Points on a hilly landscape, in no order, each with its height.
From any point a climber takes the steepest step (rise divided by distance) to one of its 5 nearest points. It stops when none of these is higher. Distance is the straight distance between rows; heights are no part of it.
Nopa height 62.4: [  7 -30   4 -20   1  -2  26  19 -26 -16  14  -1  -3  -8   6 -12  -2  -9
   0  -1 -29]
namul height 9.7: [ 19  -4   9   0  15  29 -36   0   1  -7  15 -10  -9  30   0   2  -3   9
  -9  14   2]
zered height 35.6: [-12  -2 -10   1  -1 -28  -8  10   3 -15  -2   0  11  -3   0 -16   2   1
  16  -5   6]
ror height 49.6: [ 18   2  18   0   4  33 -18   7  -9   7  17  -6  -3  14  -4  11  -1   0
 -12  11  -2]
ped height 69.5: [ -7  -2  26 -14  -8   9  27   3 -33   6  12  14 -10 -21  -8  13  -6 -11
 -14  -6 -16]
buki height 58.0: [  1 -16 -15 -10   3 -22  19  -8  -7  -5  -6   3   2   2  -6  -9   2 -13
   7  -1  -8]
refom height 55.3: [  2 -31 -13 -13   4  -9  18 -21  -1  -5  -5  -4  -4   9   3 -18  -6   0
  12  17 -20]
Kegi height 48.8: [  6  15   1   7   5  33 -13  -2   0  10  -2   7   5 -13   4   4   4   6
  -5  11   2]
zefip height 71.9: [  1 -12  19  -6  -8  11  18   8 -15   4  11   9  -7 -17  10   1 -13  -2
  -2   8 -15]
nofel height 41.6: [ -4   0  32   7  -9  17  -8  10  10  18  30   8  -2  -7  -3  23   1 -10
 -14   8  -5]
topak height 46.9: [ -1   3  20  -6  -6  22  -1  -6 -11  15  17  -1  -3  -4 -15  17   2   0
 -11   1  -3]
lezif height 35.7: [  7   5 -11  -3   5  19 -16   0   7  -8  -7  -5   1   1   4  -6  10   9
  -4   8   7]
modun height 48.1: [ 12  -1 -30   7   4 -16  -2   4  15  -7 -18  -5   9  10  18 -23   0  -2
  15   3   8]
Zat height 55.4: [ 13 -13  -8 -16   2  10  24 -12 -13   0  -2   2   2  -4   2 -15  -5  -5
   0  11 -11]
Tuto height 58.4: [-15 -19  16  -8  -2 -16  22  15 -29 -17   5  20   4  -6   2  -3  -7   3
   1  -9 -28]
tafez height 5.1: [-10  16   7  12  -2 -60   1   0 -13  -3  -8  29  14  10  -2 -18   4   1
  10 -17 -11]
dud height 39.5: [  4   3 -19  14 -12 -36  14  11 -13  15 -16  -6 -13  11   4   9  -1 -12
   7 -34   1]
Pul height 56.5: [ 18  -3 -20  -8   5   1   5 -19   5   4 -16  -7  -2  18  -2  -9   0  -7
  -1   9   2]
Bifef height 38.2: [-16   1  10  -3  -3   7 -11 -15   8  12   6  -5  -3  -3  -7   7  -3  16
   3  10   5]
Mino height 62.2: [  1   5  -5  -8  -2  -6  14 -23   1  13  -9   0  -3   7 -14   7  -2  -9
  -4  -6   4]
pim height 39.4: [ -8  -2  13  11 -12   2 -12  40   6 -10  19   6   6 -25   5   6  -1   1
  -2  -6   0]
dakel height 35.4: [  8 -11 -18 -16  -3   1   1  14  -3 -18  -3 -12   2   4  -9  -5  17  -9
  -3  -9  -1]
zimo height 29.3: [-19  14  -7   9   0 -18 -17   9  14 -20  -3 -12   4  -1   7  -9  19  -1
  11 -12  20]
lafug height 55.8: [ 20   5   8  -8   3  39 -11   9 -19  -3   9  -7  -2   5  -4   4  10  -6
 -18   2   3]
Girol height 28.4: [-26  -7   4  -5   1 -29  15 -18  -7  -3 -10  12  -3  -2  -7   0  -7   5
  10  -1  -4]
Dit height 58.1: [  1  -2 -13   8   0 -23  31 -11  -4   7 -18  14   8  -6   1  -7 -21  -5
   8 -11  -5]
nor height 81.8: [  8  12  18   8   2  39 -22   8  -8  13  14   1  -3  -1  -1  16   6   0
 -15   3   2]
fum height 24.2: [-16  11  -8  10   0 -22 -13  -5  21 -13  -7 -16 -10  20  14  -8  22  -5
  15   9  24]
basit height 64.9: [-14 -15   7  -2  -4  -4  10   3  -5  -7   5  11   3 -14   3  -4 -13  11
   9   5  -8]
Bopi height 63.0: [-10   0  15 -12 -11   9  -4   9  -7  -1  16  -5  -6 -12 -20  20   7  -2
 -12 -12  -2]
buton height 40.3: [  5   8   0  -8  -5  19  11  -1 -12   5   0   7   3 -18  -6   4  -1  -3
  -7   3   2]
sudit height 62.5: [  7   2   8 -14  -1  19  20 -25 -26  13   8  -3   2   7 -25   9  -2 -15
 -11   4  -1]
nabet height 38.4: [ -4  17  -3  11   0  23  -6   9   2   1  -3   7   8 -25   2   6   9   4
  -4  -4   5]
peg height 75.1: [  2   7 -12  -5  -6  -9  18  -9  -3   4 -14   2  -1  -1 -16  10   2 -14
 -10 -18   3]
zubod height 26.6: [  9  19 -12  15  11  22  -5 -18  14  13 -19   8   8  -7  11  -4 -10  14
   0  19   8]
befoz height 43.4: [ -2  -6 -19   1   4 -16 -10  -2  14  -8 -10  -7   4   9  14 -24   0   6
  20  13  12]
difiv height 15.5: [-20   7  -4  -2  -3 -52  -3  10 -11 -18  -3   4  -5  13  -8   1  16 -16
  14 -14   8]
ziz height 67.9: [  8 -15  29  -1 -10  23  13 -15 -10  16  17   6 -10  -1  12  -1 -24  -4
  -5  22 -14]
Zev height 61.6: [ 18  -4 -24   5   0 -19  26   8  -6   6 -15   0   5  -1  -1  -5  -7 -15
  -1 -16  -5]
nos height 34.6: [-21   9  -1   5   2 -11   5  -7   1   4  -5  11   7 -22  -6   5  -8   9
   8   0   6]
gumek height 38.8: [-14  15  -3  15   6  18 -19   6  20   5  -1   0  10 -16  15   0   7  21
   7  10   6]
Vober height 40.9: [  2   3 -18   0  -2  -8  -3  14   6 -19 -12  -6  10  -2  -2  -6  12  -7
   1 -18  10]
Fuvok height 59.7: [ 16  11 -15   9  -2  -6  19 -10   5  18 -22  -4  -2   5   1   5 -10  -7
  -9 -13   5]
Laki height 41.2: [ -7  12 -10   1  -1 -18   5 -14   9   5 -15  -6  -3   4  -2   2   2  -7
   4  -6  14]
povog height 44.1: [  1  14 -15  11   2   9  -4  -1  14   1 -14   4  12 -16   9  -6  -3  10
   4   6  11]
noto height 74.9: [-18  23  -3   9  -2 -19   7  -2   3   2 -11   2   4 -11 -14  20   8  -8
  -9 -29  11]
mifu height 25.1: [ 11 -12  20  -9   4  11 -29   6  22  -5  22 -15  -8  26   0   6  -2   7
 -12  15   0]
dosi height 53.5: [-11 -19   4 -15  -3  -6   2  -5   2  -3   8  -7  -7   2  -4  -2  -3  10
   5   7  -4]
Degid height 46.5: [ 24  17  11   7   4  48 -13  15 -23   8   4   6  -6 -14  12   2   9 -13
 -17   3   0]
senoz height 25.6: [ 16  10   8  11   9  39 -21  -4  -7  19   8  11  -2  -3  11   0  -9   9
  -2  24  -2]
did height 47.2: [ 12  -8 -10 -18   6  13 -12 -14  -4  -5  -4 -13  -5  25  -8  -7  10  -2
  -5  12   0]
dip height 34.1: [-24  -3   6   3  -1 -10 -10   0  12  -1   7  -3   3 -12   6  -5  -8  22
  16   8   4]
kapa height 29.7: [-16  26  -7  19  -2 -25  -1   9   5  -6 -10   5  15 -17  -3   2   3  -2
   5 -21  12]
sobud height 46.4: [ 19 -13 -27   9 -10 -29  12  13 -11  11 -14 -15 -14  19   6   8  10 -22
  12 -24  -8]
gatov height 53.7: [  8 -10 -23   8   3 -37  13  -5   0  -2 -10   6  10   6   6 -21 -10  -8
  19  -2  -5]
Gik height 50.1: [ -2 -12  27  -1  -7   1  -4  10  21   2  21   2  -3  -2   3   7 -12   3
  -5  13  -6]
lomog height 26.0: [-10  26  -5  17  14  17 -20 -15  19   2 -10  -4   1   1   7   5  19  12
  -4  -2  12]
lav height 27.6: [ -4   8 -15  13  -6 -40   4   6   5  -1 -11  -6   1  11   9  -5   1 -12
  14 -18  13]
Zefo height 55.0: [  0  -2 -10  -1  -1   1  10  -2   6  -1  -8   5  10 -11   5 -15 -10   7
   9   8   3]
romat height 41.9: [ 33  -6   1 -19  10  38 -15  23 -14 -14  13 -14  -8  16   4  -9  13  -5
 -16   5  -6]
niv height 35.8: [-12  18  -6  13   2   5 -12  11  16 -17  -9  -2  12 -11   6   1  22   3
  -1 -22  17]
Rer height 19.0: [-19  19  -6  19  -3 -34   0   0  13  -4 -11 -11  -7   9   6   3  12  -8
  10 -16  21]
kezo height 61.4: [ -4 -17  30 -10  -8   3  11 -11  -3   4  22  -1  -9   8  -9  13 -16   1
  -9   8 -14]
busin height 36.8: [ 22 -18   7  -8   6  23 -14   9   9  -2  11  -3  -6  13  16 -13 -13  16
  -2  31  -8]
pusap height 67.0: [ 18   5 -24   5   1  -3   9  -1  10   4 -24  -5   0  11   6  -3  -1 -10
  -2 -11   7]
Kes height 34.0: [ -1 -10  22  -9  -4   6 -22   7  15  -1  23 -17  -7  19 -11  14   4   5
 -11   4   2]
Pemag height 58.7: [ -6   7  -7   2   2 -22  22   2 -15  -4 -11  17   9 -13 -12   5  -6  -7
  -2 -17  -1]
Dufen height 50.4: [  8   1 -20   3   0  -3  11  11  -3  -8  -7   8  17 -14   4 -16  -6  -2
   7  -1   0]
Tuse height 41.1: [ -7 -10  16  -3  -7  -4 -20  23  26  -9  19 -10  -1   2   5   2  -2  14
   1   8   3]
toki height 65.7: [-11  -9  39   6 -10  -4  11  24  -6   2  19  27 -11 -23   4  18  -9 -13
 -14  -2 -14]
Dez height 7.3: [  3  24  -2  13  12   8 -11 -31   9  19 -15  -1  -1  14  -4   9   0   2
  -8   4  13]
tof height 54.2: [  6 -16 -13  -2   5 -32  13   6 -17 -16   0  10  13  -3  -5 -22   1 -11
  12  -9 -21]
Mazi height 47.5: [-28 -25  28  -4  -2 -27   6  -1   5 -10  15   6  -9   9   4   6 -17  13
   2   6 -18]
Besi height 43.2: [ -5 -13   6 -15 -10  -1  -9  26  -2 -17  15 -11  -4  -3 -11   5   8   1
  -7 -13   0]
Dulu height 31.0: [-23  13   0  14   1 -24 -19   8   9 -11   4  -1  14 -14   5 -14   3  13
  18  -4  14]
sava height 43.1: [ -7 -16  -4  -9  -2  -5 -12   8  11 -10   5 -11  -3   1   6 -15  -1  16
  13  12   4]
porel height 21.9: [-33   5  13   0   1 -13  10 -33   0  14  -1   6  -5 -11 -13  15  -6  13
   6   5  -2]
bem height 23.2: [-23 -13  -2 -12  -1 -42   4  -3 -11 -11  -3   7  -4  10 -11  -4   9  -7
  17  -5  -4]
soli height 78.0: [ -9   7   0   1   5  12 -26   0  18  -8  -2 -15  -2   6   2   1  17  13
  -2   2  11]
gisa height 70.3: [ 12  -7  13 -22  -5  16  30   0 -31   2   8   2  -5 -18   3  -5  -2 -16
  -9  -1 -16]
Mopo height 53.8: [ 25  -1 -31   8   8  -5  -5   9  15 -11 -23  -8   1  18  19 -19  10  -9
   8  -6   4]
Bura height 50.0: [ 16 -16 -10 -15   1  17  -1  13  -2  -7   4  -6   2  -1   7 -17   1   5
   0  16  -9]
bevo height 13.1: [ 16   8 -25   8  19  13 -13 -13  17  -3 -20   3   3   3  19 -18 -10  19
   7  22   8]
belap height 60.8: [ -4  -7   6 -16  -1   7  10 -35 -10  13   1  -3  -5  15 -20   6  -6  -2
  -1   8  -1]
sur height 59.5: [ 16   0   0  -8  11  25   2 -27 -17  12   0   0   2  15 -12  -4  -9   0
  -4  19   3]
Piri height 58.2: [-12  -9  25  -7 -10   0   6   3  -5   5  18   6  -8 -10  -9  18 -10   5
  -7  -2 -10]
surak height 6.0: [ 20  30 -10  27  23  24 -13 -22  13   1 -18   5  -6  15  11   5   4   6
 -12 -10   9]
mava height 49.2: [ 20 -16 -21  17  -5 -45  14   7 -14  12 -12   2  -2  15   8  -7  -5 -16
  22 -15 -17]
soti height 64.4: [ 18  -4 -15 -13  -3   1  24  -4 -11   6  -9  -6  -1   4 -15   3   6 -21
 -13 -10  -5]
latan height 57.3: [ -7 -12   2  -9  -2   6  12 -21   1   3   0   2  -1  -5  -1  -7 -14  11
   6  17  -5]
gim height 52.4: [  1  -2 -19   5   4 -17  17 -19  13   9 -18   4   5   0  12 -16 -20   5
  16  10   3]
biv height 63.9: [ 16   8  -6  -9  -1   4  27 -21 -13  13 -10   2   1   3 -14   6  -8 -12
 -13  -4   0]
kemez height 37.0: [  9   9 -20   7   7  -9 -13 -12  20  -3 -22 -13 -13  30  18  -8  11  -3
   6   7  16]
Robuk height 68.9: [ 18  20 -13  10  13  29  -9   3   9 -17 -16   4   3  -1   8   0  21   2
 -14 -19   8]
maruv height 63.3: [ -4  12  19  14  -4  36 -24  21   6   7  22   0  -1  -6   0  23  21  -3
 -19 -14   0]
Durut height 27.5: [-16  12  10  -1  -3  13 -18  -9   5  11  12 -12   0  -3 -15  20  11   8
  -6  -3   5]
pav height 43.6: [-15   6   6  -4  -5   1   3  -1  -9   2   2   4   1 -20 -16  14   0   4
  -3  -8   1]
fer height 43.3: [-16  -1   5  -1  -5  -2 -22  22  14 -15   9 -11   2  -7   0   4  11  11
   2 -11   9]
zadav height 42.6: [  7  -1   0   1  -4  27  -3  13   0   2   0   6   3 -21  12  -8  -4   8
   0  15  -1]
Foru height 67.8: [  2 -13  15 -16 -11   5  14  18 -16  -4  12   2  -7 -14  -7   6  -4  -3
  -8  -4 -11]
Des height 35.0: [  1   6  23  14   2  21 -25   7  26  18  28   7   3   5   7  17  -2   1
 -10  18  -4]
mavi height 55.2: [-22 -19  16  -8  -5 -20   4   9  -6 -11  10   8  -3  -4  -6   4  -8  12
   7  -5 -11]
buf height 46.8: [  2  -2  19  -3   4  26 -12 -15 -12  20  18  -6   3  18 -17  18  -7   3
  -4  12   2]

Call two points neighbours if one is among the 5 nearest of the other. Go from one point of each pair to the other, from neighbour to neighbour, staying as high as possible. Name the lowest point that can't be avoided.
soli and Robuk: nabet
soli and nor: Besi
zefip and peg: latan
pusap and peg: Zev

For each start below, name the point where the climber stops.
pim: zefip
difiv: zefip
Tuse: zefip
fum: zefip
